Points on a hilly landscape, in no order, each with its height.
From any point a ball rolls to the lowest of the 2 points nearest to it. It stops when none of these is lower. Distance is the straight distance between rows; heights are no part of it.
J637 height 5.62: [  1  -1  -2  -4   4 -12 -10   7  13   8 -17   5   0  -8 -15  14   5   6
   7 -10  16  -3]
J11 height 3.96: [  1   9   6 -13   6  12 -25  25  12  15 -27 -10 -26   6   0   5  -3  10
   3   3   1   1]
J590 height 3.79: [ -2   6  18  12  13   0  -5   2 -11 -19  12   9   7  17 -18   9 -19  -4
   7  23 -15  -9]
J314 height 4.79: [ 16  -2  36 -11 -13  11 -14   3   2  -9 -16   5 -28  28  -4  -4  -6  12
   2  24   4  -4]
J206 height 3.53: [ 19  10  15   9 -26  17  -9 -19  11   3  -3   1 -20  44   2 -14  11  16
 -14  -1  12 -16]
J663 height 4.55: [ 14   1  11 -14 -12  12 -25  10  22  11  -5 -18 -20   1  21  -4  11   5
   3  26 -10  12]
J303 height 5.31: [  0 -12  -2  -9  -4 -12  23 -10  -4   2  -1   1  12 -30   5  -1  13  -2
   4 -14   9   7]
J928 height 7.60: [  3   9  12  -6   7  -6  -7  -5  14   7   7  10  29 -24  -5 -12  -2  13
  16   5  -8 -15]
J163 height 2.52: [-11   6   5  -5  21  10 -19  17   3   7 -14   1   1  -6   5  -5  -2   4
  10  11  -7   9]
J513 height 6.54: [ -5   0  -2  -9   6   7   4 -19   3  -4  -2  15   5  -3   0  -2  -3 -10
  -2 -26   9 -17]
J484 height 5.46: [ -3   2  -7  11  13   9   9 -14  -7  10   3   2  42 -12  12  -3  22 -14
   1   2  -7  25]
J724 height 7.06: [ -8   8 -12  15  21   4   4  18 -22  -4  -3 -11   3 -26 -11  19   7  18
  -6  20  -7  17]
J794 height 5.73: [-19 -28 -22  -6 -16 -18   4   2  21  -2   6   5  -4 -23  12 -24   6  -4
  -7 -15  14  16]
J270 height 6.02: [-21 -13 -13   6  -6 -19  -3  -2  24  20  13  -1  -3 -34  19 -15  10   0
  -7 -18   0  26]
J134 height 4.08: [  4   4  -4  -9 -10  -5  -5  12  12  -2   3 -12 -27   0 -11  13 -23  -4
   1   8   7 -16]
J651 height 6.64: [ 23  -2  11   3  -4   0   1   5  -7  15   0 -15   7  -9  -1  10   5 -14
   8  41   5  26]
J379 height 4.95: [ -6  -6   3  -7  -4 -11 -17  -8  24  10   7  11  -6 -27  -3   6   9  14
  -2 -15  21 -11]
J103 height 3.59: [ -8  11   6   3  11   5  -9   1   4 -16   6   9  -8  20 -24   8  -3   0
  -2   8   2 -16]
J542 height 5.43: [-12  -7   4 -12  -6  -8 -31  -7  47  -2   1   8 -18 -17  11  -4   6  12
   0  -2   6  -3]
J90 height 7.92: [  9  14  -4  15   3  -7  -2  -2   2   6  23   2   3 -12 -21  12  -2   2
  -9   5   9 -11]
J306 height 4.10: [-15   3   9  -4  23   8   6 -17 -14 -10  -1  14  30  -7   5 -13   9  11
   1   8 -11   2]
J34 height 6.74: [ 10  14   6  -1  -6  27  -3  11  -2  -8  -1   4 -38  41 -11 -21 -21  17
  -6  13   1 -11]
J469 height 3.05: [  0  -1   2 -11   1   0  -3  23  -8   4 -20 -11 -24  -2  -3  16   1   3
  -3  10   2  14]
J106 height 6.89: [-16  11   8   2   9   9  -2  10  -6 -16  -9  -3 -10  42   2   1 -26  -3
   6   6 -20  -9]
J188 height 5.88: [ 13   1  12   1  -6  -4  -6  21  -6   2  -9   0 -23  35 -19   7 -35 -11
  11  13   9  -5]
J837 height 5.42: [ 24  -3  27   0 -26  -3 -13  14   0   4 -11   9 -39  43 -16  -1 -18   9
   4  11  13  -5]
J449 height 7.02: [ -2  13  -4 -15  -7  22 -13  11  17  -5 -11  -5 -30  20   6  -8 -29   7
  -3  -2  -6 -26]
J317 height 6.44: [-21 -26 -12  18  -7 -21  14   3  14   7  10   9  16 -42   1 -13  11   3
  -3 -36   2  29]
J263 height 6.15: [ 21   8  18  -8   5   6 -10   7 -16   8  -4   9 -11 -12 -18  -5  -3  16
  -2  20  22  -5]
J880 height 4.42: [ 10 -16   4  -8   0   1  31 -23 -23 -14  -6  12  27 -26   8  -6  20 -10
  -1  -6   5  15]
J282 height 4.15: [  5  11  23  17   3   6  -2   0 -18   5  20  10 -13  21 -13  12 -20 -11
   5  26  -7  12]
J488 height 6.80: [  4  11   4  -6  -6  16   7  -8 -10  -6  -5   8 -11  39  -6 -32 -22   4
  -7   2  13 -17]
J760 height 5.48: [-15 -13 -26 -15   2 -11   0   4  10 -11 -10   3  -2  -9   6 -19  -4 -12
  -2  -7  22   5]
J962 height 4.04: [ 21   7  24  -5 -17  19 -24   1   0   3 -17   7 -31  28   8  -8  12  25
  -7   2  11 -11]
J678 height 6.09: [ -1  -1  -9  -2   0 -25  11   7  14   1  -8  -3  22  -7  -7   7   1   3
  11 -18  -2 -13]
J205 height 6.03: [  7  17  -8  14  -9   8 -14  -5  24  16   9 -13   4  29   4  -4  10  -9
  -2  -1  -3 -10]
J153 height 8.02: [  8  20  -8   9  -2  15  -8   4  -4  22  24  -7 -10   5 -10  -1  -2  -2
 -13   2  10  -8]
J597 height 3.46: [ -3   9 -12   3   0  14 -15  -6  22 -16  10   1 -22  23  -9  -4  -2   4
 -11   7  10 -16]
J459 height 6.28: [ -5 -20 -21  -8  -3 -14  12   1  -7  -7  -9   9  14 -13  -5  11  -3 -17
   4 -45  14  -9]
J492 height 7.78: [  1   8  -8   9  19  -6   0   0   0   7  14   9  27 -29 -18   3   1  11
   5  -4   3  -9]
J421 height 6.29: [  0  -7 -23  -7   1 -21  18   9  13 -24  -8  -2  23   0   0 -25  -5   5
   9 -13  -1 -19]
J591 height 6.35: [ 10   2  14  -2 -13  -6  14  -8  -4   8 -19  -8  11  22   6  11  13   4
   3 -11 -12  -8]
J955 height 5.65: [ -7 -11  -2   0   5   7  -2 -13  11   7   3  -4  19  -3  24 -13  27  -6
  -1   8 -10  20]
J65 height 5.79: [ -8 -26 -10 -13 -14 -26  28 -12   7 -12   9   7  20 -35  19  -9   3  -9
   5 -30  -3   3]
J202 height 4.66: [ -6 -10  17 -13  10  11 -10 -16  -3   6   4   5  11 -29  22  -4   1   0
   3  26 -13  12]
J93 height 7.15: [-18 -10  -6   1  -1  -3  -7 -27  31  -8  21  12   8  -9   9 -20  12  14
  -9  -2  -5 -12]
J656 height 5.39: [ 11  -1  26  -2   2   6  -8  -8 -20   4  -4  12  -7 -23  -9  20  -5  -1
   2  22  13   2]
J883 height 3.35: [ -1  13  13  -3   1   6  -6  -3 -10  28   1   0   0  -8  11  12 -11 -14
   4 -19 -12  -8]
J549 height 7.04: [-13  -6  -6   6   1  -1   7 -25  16   2  15  17  28 -15   5 -13  18   6
  -3 -23   1  -1]
J341 height 4.87: [ -2 -12  -5 -12   1 -19  -2   8  11 -10   1 -11  -3 -31   2  14 -17 -22
   9  23   0   9]
J125 height 5.11: [  6   4  21  -8   6  12 -13 -11  -5  21  -5   5   6 -27  13  -1  12  14
  -1   7   0   1]
J244 height 3.45: [  1  -4   5  -3  10   3  11 -20 -26 -12   3  10  20 -10   6  -1  -1 -17
  -2   7   6   6]
J333 height 7.89: [ 37   5  34   3 -28  -2 -17   3  -3  29   7  -5 -12  10  -5   2  -9 -15
  10   8   8   1]
J559 height 7.45: [  3  -4 -17  -6  -6   2  34  -1 -33 -11 -11 -10  11  16  16 -13   5  -6
 -16 -29  -1  -7]
J85 height 7.39: [-15   1   5  -8  16  -9 -12   3  29  -3   8   9   9 -33  -3  -4  -5  24
   6  11 -10  -4]
J382 height 6.45: [ -6  -2 -10  -2  15   9  -1  22  -9 -15   0 -12 -12 -33  -1  13   0  15
  -3  36 -13  31]
J286 height 6.59: [ 12   6  15   9   0   2   4  23 -18 -18  14   6 -35  23 -35   7 -27  14
   3  31 -11  10]
J916 height 5.94: [-10   8 -15   2   2  -3  -4  -4  14   3   7 -13   5   4   9   1  12   8
  -5  -3  -5  -5]
J902 height 6.63: [-24   4 -12  14  11  -4  -4  -7  -4   8   0  -6  11   0   6  32   2 -16
   3 -25 -13  -1]
J185 height 6.75: [-23  -1 -31  24  17 -10   3  10  -8  -8  -2  -2  23   0  -6  15  11  -9
  -5 -32 -11   7]
J878 height 6.81: [ -5   6  -1  13  -3   6  13  18 -22  -4  -3  -9 -16  54   1 -12 -29   0
  -2   3 -18   3]
J698 height 5.08: [  2 -13   0 -21   9  -2 -12 -12   3  -4  -9  17   3 -18   1 -16   0  -7
   3   3  30   0]
J322 height 8.24: [ 29   3   2   1 -20 -10  -3   5   8  26  10 -15  -8   4 -19   9   0 -12
   5   9  14  -9]
J455 height 5.58: [  3  -5  -4  -6   6  -1  -6  16   5   3   2 -21  -4 -27   1   7  -5  -7
   7  40  -5  22]
J922 height 6.90: [ -7  -6 -31  28  15 -11   4   7 -30 -17  13 -11  23 -18  -2  21   5 -19
  -6 -16  -5  10]
J478 height 3.24: [  5   6   5   8  -9  11 -11 -16  18  -8  -3  -3 -19  31   2   0  25  13
  -9  11   4  -2]
J315 height 3.80: [ -8  13   8  -8  -6  -3  -1   4  -4   7   7 -15 -18   1   7  20 -24 -13
   4   2 -13 -12]
J277 height 6.70: [  5   9  -8   4  -2   8  22  11 -28  -4   2  -8  -6  40  -3 -30 -16  -1
 -10   7   4   0]
J486 height 6.42: [ -8  -9 -29  -6   2   1   4  -9   7  -4  -5  13   8  10 -10  -5  -3 -21
   2 -41  25 -12]
J876 height 6.96: [  7  11  11  -5   8  17 -12  27   8 -13  12  -4 -42  15 -28  13 -13   3
   9  26  -9  10]
J411 height 6.56: [ 17   9  14  -9   3  15 -10   8  -4  -8   6   7 -36   7 -21 -18 -15  17
  -3  24  17 -13]
J999 height 6.36: [-13   1  -1   7   6  -2  -2  -6   2  13 -15  -8  10  -1  20  29  25   0
   2 -10 -18  15]
J612 height 7.42: [ 25   1  26   6 -19  -6   4  -9 -13  16   0  -2   1   9  -6  13   7 -16
  10  25   2   9]
J912 height 6.06: [-16  -8  -9  10  -4 -12   9 -11   7  -6   6 -13  14  -7  18   9  23  12
  -9 -14 -20   5]
J388 height 6.30: [-14 -16 -24  18   0 -16  27   1  -1  -6  11  13  35 -31  -2  -5  14   1
  -3 -55  -6  11]
J336 height 7.27: [ 15 -10  -9   2  -2  -8  42   1 -40 -31 -10  -1  33  11   6 -10  15  -6
  -3 -31 -14  -2]
J715 height 6.95: [ -6  11  -6  -8  -2  14  -1   5   9  -9   3 -15 -13  26  10 -16 -23  -4
  -2  14 -11 -12]
J102 height 4.14: [  1   8  12  -9  -6   0  -9  -5   9  30  -8  -2   4 -22  18   4   9  13
   2 -25  -2  -7]
J594 height 6.04: [-15  -1 -21  -4  -5  -2  -1   6  12   3  -4 -15 -13  13  12   2 -10  -4
  -5 -20  -1 -15]
J250 height 6.23: [  7   3   6   8  -6  -7   8  20 -27   3  -8  -5 -32  23 -24  14 -20   8
   0  14   2   7]
J168 height 4.78: [ -9   7   3  21  27  11   1 -12 -20  -2  -1  10  41 -21   0   4   4  -3
   9  14 -14  15]
J349 height 4.64: [ 10   4  25  21  -6   4  -1 -16 -31  10  18  12  -7 -10 -15  27 -16 -13
   2  16   6   2]
J398 height 4.07: [-10 -12  -4  -3  17  -4  -9  -8   3   6  -1  23  14 -33   7  -7   9 -12
   4  -4  19  23]
J852 height 6.14: [ -7  -3 -10  -5 -13 -10  12   4   0  -2 -22 -14   1  20   7  19   2   5
  -1 -26 -13 -21]
J568 height 6.57: [ 11   6   8  19 -18  -7  19  -7 -23   3  -1  -5   5  28 -10  20   8   1
  -2  -1 -10  -1]
J589 height 6.05: [ -5 -21 -12  -7  -8 -10  33  -8   2  -6   6  23  19 -26   9  -6  11 -13
   2 -56   4  -5]
J846 height 7.24: [-12   1  -4  -2   9  -3  -3  -6  25 -14  24   3  -2 -12  -4 -17   6  28
  -6  18  -4 -16]
J238 height 6.58: [ 14   1  -8   1 -13 -13  27  14 -21 -13  -4 -15   5  41  -8 -21 -22 -10
   4   1  -7 -14]
J791 height 5.78: [  3 -10  -6 -10  -8  -1 -19  -6  44  -6 -10  -1   1   4  16 -20   9   0
   5   6  11   0]
J965 height 8.09: [ -2  19  -7  20  -2  11  -4   9 -10  19  16 -17 -19  25  -5  18   0  -1
 -12  -3 -11  -6]
J191 height 5.22: [  3  -1   0  -2  -5  13  -6  -7  14   9  -1 -18  -6   9  25 -19  28  11
  -7  23  -5  21]
J80 height 3.65: [ -8  -8  14 -20   8   6 -16  -1  15   0  -6  -7 -11 -13  22  -2   6  12
   2  19 -19   7]
J660 height 6.76: [  2  -6   3   9  -4 -13  20  -8 -34 -17  -7   2  13   1  -4  23  11   8
  -8  -6  -5  -7]
J531 height 2.65: [-20  -7 -13   2  24  10  -6   6  -9   3  -9   3   8 -17  11 -10   6 -17
  -7   5  12  26]
J304 height 6.43: [ 11   4  -8  -7  -2  -6  24   5  -5 -14 -11  -5  26  21  -3 -20 -10 -15
  11 -10   0 -14]
J75 height 6.79: [  6   1   2  -7   2  20  -7 -29   5  12  10  24  16  -6  12 -15  21  -5
  -6 -29  14  -5]
J389 height 4.37: [ -4   5  -8 -11   5  -8 -21  12  27  -1  10  -8 -17 -18  -7  15 -17  -9
  11  21  -5  -5]
J990 height 1.10: [-10  -2  -8   3  11   5  -3   7 -23   5 -10 -11  -9  -4   9  14   5 -11
 -10   7   6  24]
J356 height 7.01: [ 12  -5  -4   6  -1  -6  31  -6 -21 -14  -5   5  37   6 -10  10  18   0
   7 -25  -9  -8]

Where does a ball stop that starts at each point below?
J34: J478
J90: J244
J317: J990
J715: J379
J322: J883
J333: J883
J488: J379
J382: J883
